A landscape with many valleys, sampled at points; each row gives a point and its height.
From any point a ball takes the steepest step (drop divided by distance) to one of its 6 nearest points. It stops when none of these is lower. Distance is the straight distance between rows; heights are no part of it.
goko h=1.93: [ -6   0  13   0   7 -29  51  -9  14   3  12 -37 -42  -4  32 -13  -5  11
   3 -27   3  19   7  -9  -3   4  24 -10  41   4]
zal h=1.84: [-12 -20  49 -39  -4 -20 -11  41  -9   4  18 -24  33 -21  40 -31 -10 -18
  -4 -25  26  -9  -7   4   2  14  22 -21   2 -20]
fosa h=3.49: [-34 -42 -16 -27  16  30 -12  28 -41  -4 -17   4  32  -7  49   9   1 -33
 -46  21  43 -29 -38  24   7  -9  -2  -8 -36   0]
mopi h=1.34: [ 25  19  -5  25  -5  10   1 -51  51  -9 -26  28 -40  17 -50   9 -35   2
  34  12 -20  26  13  31  20 -31  -7  70  16  19]
saput h=1.68: [-15 -31  33 -54  24 -11 -25   9   0 -21  -8  22  23 -30  -5  -3 -20  -4
  -9 -14   4   4 -10 -19 -10 -11  -2  -3 -11  -9]
nada h=2.31: [ 24   8  -4  29 -19  10  47 -17  30  -6  -7 -12 -38  19 -48  14  -1  11
   2  14 -54 -18  17  24 -18  -6   8   5  39   8]
bip h=0.95: [ -1 -12   3 -12   7 -12 -19   6  -9  -8  13  21  36 -10 -23   2  -5  18
  44  -5  10  25   3  -1 -16 -12 -22  20 -10 -10]
nez h=1.45: [  2   0  27   5   1  -1  -4  49 -40  27   4 -23  18   1  93  -3  21 -30
 -15 -22  13  -4 -19   0  -6  44   6 -10  -4 -35]
vos h=1.79: [ -8 -12  23 -36   5 -30 -24   9  -2  -6  19  -5  22 -31  -1  -3  -1   9
 -19 -10 -13 -12  -3 -18 -18  -7  -9 -23  -7 -11]
biz h=2.26: [-30   5  10   3   5  30  13  -3 -19  11 -20  21 -24   6  57  19  -2 -42
 -27  10  39 -12 -25  -1   9  21  20  -8 -10  13]
Lut h=2.58: [-11   7 -12 -28  12 -10   5 -15  11  -5  16  14  14 -40 -10 -15 -30  32
 -55  -5  -3  -6  -1 -20   3  -6   2  -6 -10  10]
Lika h=1.17: [-14  29  -2  49 -14  12  10 -30  -3  18 -15  11 -30  17  13  21  25 -23
   0  13   9 -11  -7  -3 -13   7   2 -23  -9  18]
Sivor h=1.90: [  9 -14  16 -16  22  -1  -2 -10  22 -28   1  -2 -23   1 -43  17  -9  25
  41 -24 -13  18  12 -18  -7  -1 -12  -2  16   1]
Surep h=4.70: [ 39 -29 -36  10   4  21  19  -9  45 -33   6  25 -26   5 -38   1 -11  34
   3   7 -53 -16   8   6   4  13  -3  29 -14 -22]
sidet h=1.87: [-22  12  -7  -3  15  13  -5  37 -41  14   7  -1  20 -14  93  -1  18 -10
 -69  -6   7 -41 -17  20   2  21  -8  -7 -18 -29]
Nivu h=0.48: [ 51 -37  -6   7   6  33  29   9  32 -35 -26 -15 -37  23 -53   5  -4  40
  10  -8 -51   8  14  14  -6  17 -35  18  33  -4]
gabit h=1.85: [-14  18  28  18   5  -3  13   7 -16  17  10 -14 -34  -5  58  20  21 -20
  21 -23   7  18  -2 -16 -12   6  14 -26  14 -12]
lep h=1.06: [ -8 -29  39 -53   6 -27 -49  23   0 -15  -9  14  44 -17 -12   9 -13 -21
  23 -15  -2  -8 -18  -9 -23  -3 -17 -10 -11 -14]
Nibaf h=2.21: [-32  12  11 -35   3  10   9  12  17  15  -1  -5 -10 -22  25 -34 -38  -6
 -57   1  23 -11  -4   2  10   3  57 -21  -6   0]
latop h=2.05: [-22  27  10  -1  -3  14  -9 -35  14  -3 -10  31 -27  10 -40  21 -17 -10
  18  26  -4  -5 -13 -12  -5 -29  10 -11  -9  16]
lene h=0.19: [ 20  17 -18   8   0  16 -33 -39  52 -10 -11  54 -32  15 -49  10 -22 -13
  32  31 -27  -7  -3   2  15 -13   7  32 -12   2]
baze h=2.17: [ -1   5  24  -3 -17 -47 -11  26 -14  12  31 -28  49 -26  26 -24   1   2
 -27 -11 -18 -23  -9  -4 -31  -1 -10 -14  -2 -15]
sosi h=1.81: [-43 -12   6 -34  20   4 -21  31 -21  11 -12  -9  22 -16  27  20  14 -31
 -42  -2   8 -35  -4  -1 -17 -16   2 -27 -16 -18]
sogum h=1.96: [ -4  13  19   3   7 -28  37 -32  30 -10  -2 -17 -52  -7   2  -8 -36   4
   4  -9  23  23 -23   1  -4  -8  29  -6  45  30]
kunu h=2.33: [-26   9 -30  12   4  23  15   3 -31  -1  16  22  19  -3  53   5  24 -22
 -59  10  29 -27 -19   6  19  31  -5 -18 -21   7]
Parum h=0.36: [ 21  11 -72  44 -10  29 -11 -14 -34  10 -15  14  21   5 -10  21  51  11
  31  15  -5 -11  16  21  23 -19 -26   3 -18   6]
kir h=1.11: [  3   4  -1  21  13  22  17  21 -40  28  18 -15   5   5  79 -20  11  17
  -4 -17  27  27  -9  -6   6  47  26   0   1 -26]
fumuf h=1.92: [ -7   9 -34  54 -18   6  39 -15 -34  29   4 -22   9   8  25  18  35  15
 -15  -5  32  25  25  16  -4   6   2   1   2  23]
kasi h=5.72: [ 41  10 -60 -19  -7   8  -3  -7  40 -11  13  25 -28   4 -47  10 -11   5
 -18  27 -70 -58  -6 -17   3  20  18  12 -26 -22]
sovu h=1.76: [ -8  12  -1  11   0  31  22  -1 -25  21   9  15 -15   8  74 -13   4 -16
 -39   1  23 -15 -19   4  13  42  21  -4  -3   1]
Zov h=1.59: [ -9  44  31  28 -22 -15  12 -36  20  22  -3   1 -36  18  12   6 -12 -47
  -9  35  28  -3 -33  -1   4  -4  17   1  11  18]
fupas h=2.79: [-38   5  -8 -54   4  37   3  56  -4  26 -18 -16   5   6  60 -18 -20 -14
 -77   3  19 -34 -12  22  39  -3  36  10 -12 -41]
Dotuf h=3.83: [ 21 -30  11 -24  15  -7   6  -6  26 -34 -14   3  -7  -9 -15 -12 -37  35
   4 -33   5  51 -14 -28  18  14 -57  14   5   2]
duve h=2.28: [-13  15  20 -31   6 -11  24 -22  27   2  -4   2 -36 -24  15 -32 -47  -8
 -40  -2  10   1 -19 -14  18 -12  38 -18  25  22]
besu h=2.22: [ -3  -2   3  27   0  -9  13  17 -27  32   4 -41  27  34  25   7  38  -9
  25 -15  41  41  23   2  -8  14  -5   1  -5  11]
keb h=2.25: [ -7   7  26 -21  10  -8  17  44   2 -10  18 -36 -44  -7  68 -43 -10 -15
  31 -34   8  26 -18  -9  20  15  50  -8  41 -29]
Povuz h=1.33: [ 26  15  23   0  12 -22  12 -40  55 -47 -21 -14 -66   9 -28  13  -4  -3
  34   6 -22  -5 -33   3  -1 -29   8  -6  48  10]
duz h=1.97: [ -8  38 -36  -2  -3  22 -22 -22  24  -8   1  49  -9   4 -38   4  -2 -10
  -8  50 -21  -8 -17 -18  11 -12   0  15 -33  -1]
Zubat h=2.19: [-31 -26  21 -35   7  59  -2  28  -5  18 -21  -9   7   5  80 -19  -6   0
 -29  13  14  -1 -28  33  18   4  45  -5 -17 -28]
foz h=1.91: [-31  -9  16 -54   8 -14 -16  84  17  24  -8 -22  26  -1  69 -38  -7  -4
 -39 -19  10 -21   9  12   9   5  24   0  18 -43]
nagem h=0.94: [ -3  -2  19  -7   1  -4  -1   9 -34  32 -10 -28   0  11  28 -20 -13   9
  33 -14  63  50  14  -4   3   5  49  -8   0  10]
lono h=1.78: [-17  33   8  20  -2  20  -5 -42   5  22 -32  30 -32   1 -13  21  -6 -27
  31  24  39   7 -17  -7   5 -26  10 -13  -2  23]
vov h=2.83: [ 18 -19 -10   5   4  15  41 -20  29 -24  -6   6 -15  -1 -48   6 -11  45
  -6   7 -30   1  23   1   5   3 -20  27  21  12]
bopug h=3.15: [-10   0 -17  11   3   4 -16   3 -54  35 -14  -4  40  -3  12  -2  16   9
  22  -8  62  22  22  15  -2  -4 -19   8 -18  25]
lofe h=2.34: [ -1  20  -8  -6  -4  15   0 -30  17 -14   6  18  -8  -6 -31  22   4  11
  -7  13 -35 -32  -8 -12 -17  -9  14 -17 -14  -9]
fas h=3.46: [  8  -1  10 -17  -2 -29  35 -10  25  -6  23 -13 -12 -18  -2  -6   7  26
 -18 -22 -32 -10  12 -22 -20  -9  -4 -22  16   1]
zarof h=2.55: [ 19   4 -41  36 -16  28  32   4  -1   4 -30  -7  -3   3 -48   3   8  23
   5  29 -39  17  72  34   3 -20  11  68  29  27]
sek h=1.39: [ 14   1   2   4  14   4  10 -32  46 -30 -14  20 -50   4 -43  19 -19  17
  23   4 -33 -16 -11  -3  -1 -14   5   7  15   4]
Rotul h=2.84: [-23 -38  24   3   2  34  -7  19 -40  30 -26   4  21  -2  53  -9   2 -12
  13   9  70  19  -5  11   1   9  15 -25 -14   6]
Tidur h=2.18: [  8  10  -8  -4 -13  -4  -3  -4  10  -1  23   5  17 -14 -18  16  20  18
  -4   8 -45 -37   3 -11 -20 -11   0 -24 -17 -26]
zol h=2.50: [ 29   7   4  51  -7 -11 -32  23 -41   7   8 -22  53  30   3  11  49 -20
  35  -1   7   1  -7   5 -22   4 -36 -28 -16  -4]
sira h=1.70: [-19  26  -9  14 -10   9   3 -23  -2   7   8  15  -4  -7 -12  24  12   9
   3  20   0   5   5 -14 -12 -12   6 -18 -12   4]
nem h=2.76: [ 15   3  15  15 -12 -33  -5  13 -23   1  11 -30  53  16 -34   3  20   6
  37  -6   2  21  11   5 -17   0 -20  12   1   2]
Kon h=1.86: [ 14  15 -15  15 -16  14  26 -35  30   2   2  -1 -27  13 -47  22  -4  19
  22  15 -23  -7  17   7 -14 -17   1  14   9  19]
teko h=0.25: [ 20  -4 -42  25  -9 -15 -55  15 -37   1  17  21  50  -1 -12  -1   5  22
  35  23 -10   5  -5  29 -17  -3 -40   8 -18 -27]
fabak h=2.59: [ 23 -27   0  -1   3 -17  18  -9  -1  -6  17 -11  19  -2 -38   0  -1  38
  16 -29  -4  38  17 -12 -10   0 -26  14  11   9]
Tur h=4.17: [ 44 -56 -47  25  17   3  -7  33   6   3 -16  11 -29  27 -53  -4  11   2
  35  -2 -33 -15  60  33  -9  36   1  58  10 -27]
Dab h=3.42: [ -5  31 -13  -7 -15  -4  10 -23  36  -1  23  14   1 -12 -34 -10 -17 -10
 -40  33 -43 -22 -12 -40   8  -9   5   0 -10   3]
Rifu h=2.77: [-11 -18  49  13 -13 -17 -21  28 -50  12  -3 -31  22  38  31  14  35 -51
  50 -30  38  30   0 -12   3  16   7 -32  -3   2]
Tedog h=3.41: [ 19 -13  -7  -7  17   9  15 -20  55 -31 -15  20 -24 -16 -37   3 -25  39
 -17 -12 -25  25  -6 -16  15  -1 -37  18   0  -1]
bilom h=2.24: [  7  -7  32  22  -9 -12 -15  17 -48  24   5 -25  39  19  24   8  27 -26
  29 -16  28  23  -3  -4 -13   8  -9 -26 -14  -3]
vilo h=2.63: [-23  37   7  -5   2  15 -13 -14  16   6  -3   7  -8  -8 -14   0  -6 -53
 -62  30 -10 -29 -23 -32   4 -11  14 -23   1  11]
begog h=2.04: [  4  31  20 -27  13 -14  -4 -26  51 -34 -18   7 -52 -11 -12  -3  -9  -7
  -7  -2 -29 -33 -17 -25   7 -30   9 -29  19  -1]
Bov h=2.29: [  1  24   6 -12  -4 -17  23 -33  43 -17   2   1 -36  -7 -17  -3  -9  17
 -19   0 -23  -9  -2 -24  -7 -14   5 -15  21  18]
Gukom h=3.67: [ 30 -25 -10 -13  27  14 -21  -6  38 -41  13  34 -22  -9 -37   7  -5  38
   7  -5 -40 -23 -11 -11   1   7  -8   4 -18 -37]
lagi h=3.58: [ -3 -11 -36  25   4   3 -49  -8 -69  -3   3  27  54 -10  21  -1  34   3
  23  22  22 -10 -15  32   1 -23 -58 -13  -5   6]
Vin h=1.83: [  6  40  25 -25  -1 -11 -17 -30  54   0 -16  -5  -9  -5 -44 -18 -37 -55
 -59  29  -3 -12 -31 -33   2 -24   8   1  21   7]
Demem h=1.63: [-16   9   4   2  -3   0  -8  -3 -20  15  12  13   6 -10  14  17  26  -5
  -1   1  -7 -15   0  -6 -26  -9  -9 -40 -18 -15]
Govo h=2.08: [ 10  11 -54  34 -24  19  11 -14  -6  18 -16  -2   3  12 -35  15  18  15
  36  29 -20   1  43  24   9 -17 -11  27  -1   8]
futu h=1.95: [-13 -15 -11  29  14  15  -7   9 -38  -3  14  27  13  -2  79   0  32 -13
 -46  -8  28 -27 -18   9  13  41   0   0   6  -6]
muda h=1.62: [ -1  10 -13  -8  12  15 -13 -37  51 -26   8  58 -22  -2 -50  -1 -22  10
   3  23 -29  -1 -13 -16  19  -7   3  23 -20   1]
pas h=1.74: [-24  -7  21   2   7   6  -7   1 -25  21 -15  -2 -10   2  18  21  28 -21
  42  -3  38  23  12 -11 -14 -11   9 -35   2   9]
nazam h=2.41: [ 20   5 -26  23  16  22 -12  -8  11  16 -31  13 -19  20 -50  27  24   6
  63   0 -20  14  36  18   3 -29   1  31  -4   1]
Tomag h=2.85: [-14   7 -37  11   4  15 -34 -13 -41  10   1  40  30 -18  -6   9  17  14
  16  25   6   1   3  23   2 -16 -34  -4 -29   0]
robav h=1.77: [  0 -11   2  -1   1  -6  30 -26  16  -5   1  -4 -17  -4 -30   6 -20  32
  17 -13  16  29  23 -10  -7 -12   3  11  17  26]
zem h=2.98: [ 42 -17 -41  22  21  31  10  22  16 -11 -30   4 -28  25 -55 -12  10  10
  14  10 -43  -4  72  36   9   8  27  67  31   2]
pofa h=2.43: [  7  -4  58  -3 -23 -49 -15  25 -40   5  12 -36  60  28   0 -12 -11 -11
  22 -29  26  13 -13   3 -10   9   6   1 -12  24]
gudi h=3.08: [ 23 -27 -10  10  33  22 -11 -10  57 -40  -9  38 -50  19 -34   2  -5  35
  45 -19 -23   8  -8  -7  18   1 -21  15  -8 -25]
piv h=2.67: [ -5  -4 -28  65  14   1   7  -6 -43  11   4   8  31  18  58   8  45   9
 -14 -28  43  11   8  19   1  26  -3  -2   1  21]
navu h=3.00: [  6  12 -26  24   7  26  -9  -7 -41  27 -28  21  31  -6  10   9  45  -9
  39  -9  46  25  26  10  12 -20 -17  -8  -8  34]
lumog h=2.54: [-31  -6 -28  26  -3  25  -3 -21 -40   0 -12  36  18   5  37  16  32 -15
  -9   5  48 -16  -1  15  23  -6 -12 -24 -11  26]
zuga h=2.15: [ 12 -10   0   6   9   4 -22   3  -8  -7   7  13  16  15 -39  18  21  11
  66 -12 -16  17  14  -2  -5  -8 -20   6  -2 -18]
Ges h=0.23: [-22 -34  45 -30  -9  -8 -40  38 -46   6 -13   3  50 -14  13  11  -9 -45
  18  -1  25  -1 -23   6 -30  -4 -14 -17 -27  -3]
Pipu h=3.75: [  4 -12 -55  17   2   5 -35  -8  16  -1  14  53 -12   3 -27  -7   3  14
  32  24 -33 -15  14  21  20 -13  -7  41 -36 -34]
dos h=1.24: [-12 -23  45  -7  -6   0 -23  40 -49  23   5 -17  48 -12  34 -24 -11 -21
   3  -9  31  -6 -19  12 -22  15  -7 -11 -15  -5]
kebu h=2.75: [  8  33   2 -17  -6 -27  32 -42  61 -22  -1 -13 -48  -6  -8 -27 -34   6
 -41  -2 -17 -14 -19 -11   6  -8 -12  -7  35  21]
lir h=1.73: [  2  38 -23  56 -41   5  48 -35  -2  17  10 -20 -16  10  -8  16  18  -1
 -16  38  -8  10  13   7  -5   2   7  16  11  27]
golav h=2.13: [-43 -12  35 -40  19  -6 -16  12   2  -5 -16   3  -5 -12  13  10  -5 -20
  -1 -13   2  -5   1 -21  -8 -15  22 -36   1 -10]
vapi h=2.11: [ -7   9  15  -7   0 -22  18  12  -6  25  31 -19 -11 -22  36 -25  10   9
 -17 -25   2   3   0 -13 -13   6  16 -13   4 -13]
rovup h=3.13: [  7  13  23  26 -17 -38   2  35 -41  35  24 -58  51  52   6  -5  12 -15
   1 -28  29  35  -1  17 -18  32   1   7  -2  30]
nufi h=1.52: [-10  25 -22  44  -4  13  19 -25 -16  19 -19   7 -14  13   1  22  27   0
  16   0  31  11  23   9   7 -14  -1 -11   2  40]
Beda h=3.20: [ 10 -14 -22  14   2   2   5   9   2  13 -15 -44  40   2 -43   9  24  18
  27   1 -12  33  62  26 -10  -9 -17  59  14  21]
Fopa h=2.30: [ 36 -18 -42  35  -4  30  11 -13  45  -4 -15  36 -41  21 -58  -7  -9  24
  20   3 -28  -1  39  30  28  -4  -1  60   0  -4]
Pekad h=3.35: [ 26   1  14 -20   9 -17  45 -16  34 -23   7 -21 -39 -15 -15 -12  -9  33
  -8 -26 -22  11   8 -16   5   0 -25 -11  33  12]
ran h=1.20: [ 24 -12 -65  21  -2   5 -15  -5  26 -19  10  42 -29  14 -42   0 -13  12
  29  23 -37 -22  22  10  13   3  11  47 -26 -16]
gebad h=1.64: [ 18  15 -47  30 -21  34   0 -27  20   5  -1  32 -18  16 -49  12  -7  -4
  35  42 -37 -25  14  11  14   3  11  41 -10   5]
diru h=2.56: [ 11   0 -27  24 -10   0 -11   3 -28  22  -4 -14  30  10 -32  25  37  20
  43   1   1  17  21  17 -14 -15 -29   9  -8  -1]
gam h=2.39: [  0 -11  -7 -18   9  -4  -9 -17   5 -18  21  31  22 -31 -23   7 -20  34
   5  -3 -10  14  16   1  -4   0 -17  23 -25  -1]
piti h=1.14: [  4  30  29  -4  -7 -14  -3 -46  47   4   5   9 -38   3 -24  -1 -38 -28
 -19  37   7   3 -30 -10   7 -14  10   6  22  25]
podu h=2.09: [-46  -7  15 -46  23  12 -12  64   4  30 -20 -11 -13  11  80  11  13 -45
 -25 -22  12 -28   0   1  17  -3  24  -7   6 -39]
supor h=1.80: [  9   6  39  11 -26 -38  -8  36 -37  25  33 -40  40   6  22 -22  -6  -9
   0 -30  20   3 -16  -1 -20  19   6  -9  -4  -6]
Pofe h=1.40: [-16  -4  20 -21   6 -18 -39  19 -23   4   5   0  46 -26   4  13  19 -12
 -18  -5 -13 -32 -19   3 -35 -17 -23 -39 -29 -30]
tuzan h=2.71: [  5  -6 -13  23  -8 -10  15  13 -17  14   6 -44  22  29 -26  18  41   8
  25  -3  -6  17  39  11 -21   9 -14  -2   9   4]
gasuv h=3.34: [-30  27 -29   4 -19  20 -10 -10 -11 -10  10   5  10  -8  -7   7  20 -33
 -56  48 -17 -17 -17 -18  10  -3 -14 -32 -33   7]
val h=1.66: [ -5   0   8  20 -14  -7  29  12 -29  32  29 -26   5  -2  44   4  13   5
  -5 -21  16   8   5 -12 -16  22   1  -8 -14 -14]
dizev h=4.30: [  3  11 -34  -1 -33   7  25 -39  12 -18  30  17  11 -18 -41   0 -18  20
 -30  33 -30   5  -1 -18  10   0  -8  21 -10   9]
Vab h=2.62: [ 10  25  -1 -35  19 -11  -1 -35  46 -27 -17  12 -10 -20 -34 -26 -65 -17
 -76  10  -8  10 -25 -36  37  -6   0  10  14  20]
Valu h=1.99: [-16  30  45  -9   8 -22   5 -23  27  -8 -11  -3 -55  -9  18  11  -8 -23
  11   1  -8 -16 -17 -15 -10 -28  23 -37  22   4]
gagef h=3.39: [ 53 -32 -13  23  17  18   5   1  36 -21 -28  -4 -60  32 -57  13   4  16
  40  10 -42 -23  31  12 -10  11  12  27  27  -7]
lezem h=1.69: [ 12  -8  41 -10 -13 -34 -29  17 -16  -5  19 -10  46  -6 -13  -1  -4  -2
  24 -12  -5  -5 -20 -12 -29  -3 -26 -11 -13  -8]
Loruv h=1.61: [ 16  26  13  -3 -25 -21  36 -54  47 -12  -7  -5 -34  -7 -33 -18 -49  -7
 -25  24  -2   8 -22  -3  10   1   9  19  33  32]
Suniz h=2.61: [ 23 -17  17 -10  15 -10  27  -8   9 -49 -20 -42 -15  15 -44   1   4   9
  38 -24  -1  55  -1 -20  24  19 -24  11  34  27]
mepem h=2.86: [ 32 -12 -26  15 -12  32  33 -22  28 -18  -8  13 -35  18 -66   7 -13  39
   5  24 -48 -12  22  17  -7   7  10  35  26  14]
Vete h=0.01: [ 14   6 -75  22 -16  12 -23 -14 -19   2  -3  34   4   0 -23   0  21  14
  31  30 -28  -5  26  26  26 -14 -20  35 -35 -13]
mozi h=2.27: [ 23 -16  21 -11  17  -5 -12  10   8 -27  -9 -19   0  36 -52  17  23  -2
  69 -27   0  37  20  -7  18  -5  -7  14  22  20]
vilen h=3.40: [-11   4 -46  11 -11  -4 -37 -13 -29 -10  26  23  33 -28 -15  14  -7  38
 -11  45 -11  10   5   6  -3 -16 -31  20 -26  -5]
rok h=2.44: [-15 -11 -20  34  -5 -10 -22   9 -63  14  12  -1  47 -11  42  -8   4  15
 -21  15  47  -2 -15  28 -14  13 -30  -6 -12   9]
buv h=2.78: [-28  33  -7 -17 -16   4   7 -14   2   2  13   7  -3 -28  10  -5 -13 -36
 -67  21  -5 -21  -6 -24   5  -6  25 -13  -9   1]
Kov h=1.65: [-26  -5   6 -22  23  12 -16  53 -27   9 -20   9  13   3  92  16  27 -35
 -50 -18   9 -37 -14  17   4  25  -8 -12  -6 -29]
bimom h=2.97: [ 21 -23   6  10   3 -10  30  11  -2 -10  -4 -49  11  24 -57  13  26  26
  19  -7 -22  28  41  18 -19  13 -15  18  33  15]
gom h=1.53: [ 16  33   0  58 -40   8  41 -39  18  18  -3 -12 -29  25 -14  12   7 -28
 -11  38  -3   1   3   8 -13   1  10  12  17  31]
Fiza h=1.75: [-17 -15  24 -29   9  23  -3  42 -25  36   7 -19  14 -12  78 -25  -4   3
 -25  -4  29  -3 -15  13   3  21  27 -14  -5 -28]
Koma h=2.53: [-47  18  17 -44  26 -17 -10  18  30 -13 -36  10 -29   0 -10   1 -12 -30
 -49 -23  -9 -33   9 -26  19 -41  29 -25  33   1]
Tafak h=1.60: [  6 -14  30  -9  -4 -18 -36  17 -40   8   1  -6  49   5  -9   2   8 -10
  47 -13  17  26  -7  -1 -20  -5 -17  -7 -14  -1]
por h=1.98: [ 26 -15  -3  13  18  14  23 -20  44 -35 -21   2 -46  16 -50   8 -20  36
  22  -6 -24  22  11   6   8  -2 -31  28  22  14]
Bora h=1.71: [-13  12  15  14  -8   4  45 -11  -8  26  19 -20 -43  -1  42 -11  -8   4
   3 -20  13  14   4  -2  -4  13  41  -9  17   4]
Pog h=1.72: [-12 -11  10  -3 -15  -9   1  15 -38  14  27 -18  38 -27  18 -15  -3  18
  -9  -7  29  10  -9   4 -23  11   2 -20 -18  -8]
mibo h=1.88: [-28   5  27 -23  12   3   4  17  -8  15   6 -19 -30 -26  57 -19 -12 -18
 -19 -10  17  -5 -16  -7   6   7  41 -15  12 -13]
Med h=5.10: [ 21 -24 -67  33 -20  -2  -7   0   3 -12  10  26  -3   8 -27 -14   0  37
  23  35 -45  -1  43  47  23  -6  -7  74 -23 -18]
Fipil h=0.91: [ 29 -12 -47  19 -23   9  24 -19  46 -37  19  35  -7   6 -42  -9 -20  39
 -19  42 -59 -12  10  -3  24   5 -15  41 -21   3]
desav h=1.89: [ -1  22  16  24   1  -7  27 -29  22   2   2 -21 -45  12 -12  24   1   9
  24   6 -12   9   7   1 -19 -22  18 -14  25  14]
rubi h=1.67: [-16 -50  17 -44   9   4 -28  31 -29  14   4  -5  50 -36   6 -20 -37  -3
 -15   5  40  -6 -17  17 -16  -2   7   2 -23  -7]
nelo h=2.60: [  9 -13  43 -22 -14 -31   1  36 -16 -16  23 -48   7  12  38 -36 -10 -14
  29 -32  28  33 -21 -17  37  28  43 -18  22  -4]
kunad h=0.76: [ 30  36  13   4 -10 -10  -5 -46  55 -14  -8  11 -49  22 -41  17 -11 -12
   8  30 -37 -35 -22  -5  -4 -11  15 -13  15  -1]
pud h=0.20: [ -1   8  11 -45  15 -13  -3   7  35 -35  -9   8 -14 -22 -10   1 -14  13
 -24 -21 -21 -13  -6 -33   8 -15 -13 -24   6   0]
mel h=3.30: [ 17  29  -9 -26  10 -26  21 -17  58 -36 -28  -4 -50 -16   0 -14 -24  18
 -40 -22 -31 -14 -14 -27  19 -17 -35 -17  23  14]
lal h=1.82: [-21   3  -4  13  -3  13  11 -12 -31  25   5  17  14 -20  19   2  -3   2
  -8  16  49   6   1   5  -5   0   2  -9 -22  15]
baza h=6.63: [ 29 -50 -46  33   5   3  -5  10  34 -28  20  28  -4   4 -33  -7   0  48
   3   7 -37   2  19  24  12   7 -15  55 -18 -33]
vuk h=1.94: [-28 -30  36 -23  14  12 -14  41 -19  10 -14 -20 -23  -7  87  -2   6 -39
  15 -13  21  -5 -20  -6  14  17  30 -14  10 -25]
Fifi h=2.16: [-16  12 -29  58  -1  28   3 -27 -20   1 -14  35   1  24  39  16  57 -22
  -4 -22  41  -9  13   8  17  11   0 -15   7  42]
pif h=1.47: [-26 -34  36 -20  -8   8 -23  25 -44  22  -4  -4  37   0  38   3   2 -30
  17 -10  43  12  -5   1 -14   7  -4 -26 -15  -1]
gat h=2.57: [ 19 -30  44 -49  -2 -31 -18  19  -7 -12   3 -22  57 -21   0 -30 -34  -2
  -7 -34  23   1 -25 -10  -5  18 -31  -3  -4  13]
roret h=3.47: [-14  16  -1 -43  14 -30  14   5  44  -9 -11   5 -30 -25  24 -35 -27   7
 -50 -34  15 -22   2 -24  26  -7  -1 -36  30  -1]
Rofu h=1.02: [  3 -21  24  -6 -12  -8   0  31 -34  28   6 -32  35   0  26 -27 -15   5
  19 -13  60  36  -1   3  -9  20  24  -9  -8   0]
Bef h=2.88: [ 24  -5 -29  24  -3  -4 -26  14 -30  12  13 -15  40  24 -40  12  36  14
  55   8 -17   0  10  27 -16   5 -24  -5 -19 -18]
sodal h=1.58: [ 16   9  20 -11  14  28   4  35 -44  34   7 -27   0  21 107  -9  11 -12
  17 -23   2  22 -12 -11  12  47  11   2  17 -33]
Rog h=0.17: [-45 -13  -5 -26  17  47   1  30 -16   8 -22   4  10   4  53   5  18 -63
 -60   4  30 -42 -27   5  23   1  27  -6 -29   1]
Gino h=4.60: [ 30 -24  -8  -7   7  -8 -21   6  21 -33  20  18  30 -10 -41  -4  -8  35
  13   0 -27  13  -6   3 -11   2 -34  29 -14 -26]
dekoz h=2.32: [-20  24 -24  -4 -15 -16   1   9 -26  15  37 -14  17 -25  51 -15   1  13
 -72  11  16 -14  -9   8  -7   4   9  -9 -23 -15]
ref h=2.01: [-16  17  22 -33  10 -22   5  -3  26 -23  -7   2 -43 -11   5  -2  -3 -12
 -10 -20 -16 -23   2 -18   1 -26   8 -40  29  -8]
Fuzup h=2.87: [-52   8   8 -37  11  26 -22  -2  -3  -4 -17  28   1 -19 -20  14 -21 -33
 -30  20  -1 -12 -19 -14   6 -21   4 -19 -19   9]
botu h=2.20: [  7  16  22  41 -22 -33 -24  23 -44  11  15 -37  62  17   1  -8   6 -15
  12 -20   1  -2 -32   4 -23  10 -23  -5 -21  15]
vebod h=3.14: [ 27 -21  41 -34  -5 -38  -2  14 -10 -33  -2 -31  26  -2  -1 -24 -31  -8
  17 -40  35  30 -17 -23  36  19 -16 -20   0  17]
fuze h=2.23: [  7 -22  39 -13  -8 -34   4  -1  -7  -7  19 -24  23   0 -12   4  -1   6
  34 -28  16  23   5 -21 -16   4   4 -16   9   3]
Fina h=1.41: [-25  -6  18 -13   2   3  15 -13 -15  23  -8   2 -10  -8   9   3 -14  -2
  23  -5  39  24   7 -10  -4  -3  27 -19   2  23]
suf h=2.89: [ -2  45   1 -36   0  -8  -7 -16  50 -13   2  13 -15   2 -39  -2  -1 -16
 -45   6 -45 -42  -3 -39   8 -20  12 -15   8  -1]
rulet h=1.57: [-26   6  24 -23   4 -14 -11  43 -16  21  16 -20  15 -18  62 -18   7 -15
 -30 -25  10 -19  -2   4 -20  17   4 -21  -3 -39]
Pimal h=5.00: [ 25 -22 -32  15 -11 -12  -1  -6   1 -21  18   0  35   1 -35  -3  -9  49
  14  11 -27  26  16  25 -23   2 -35  41  -8 -15]

Call two points neighbours if one is among the 6 nearest of the other. Go from one point of each pair to the other, from neighbour to neighbour, staying as low as possible. Name the highest point that can't be avoided.
pud, Ges => saput
Lika, Nivu => por
Vete, Fipil => ran
kir, Rog => Kov
bip, nagem => Tafak
Ges, nagem => dos
lene, kunad => sek
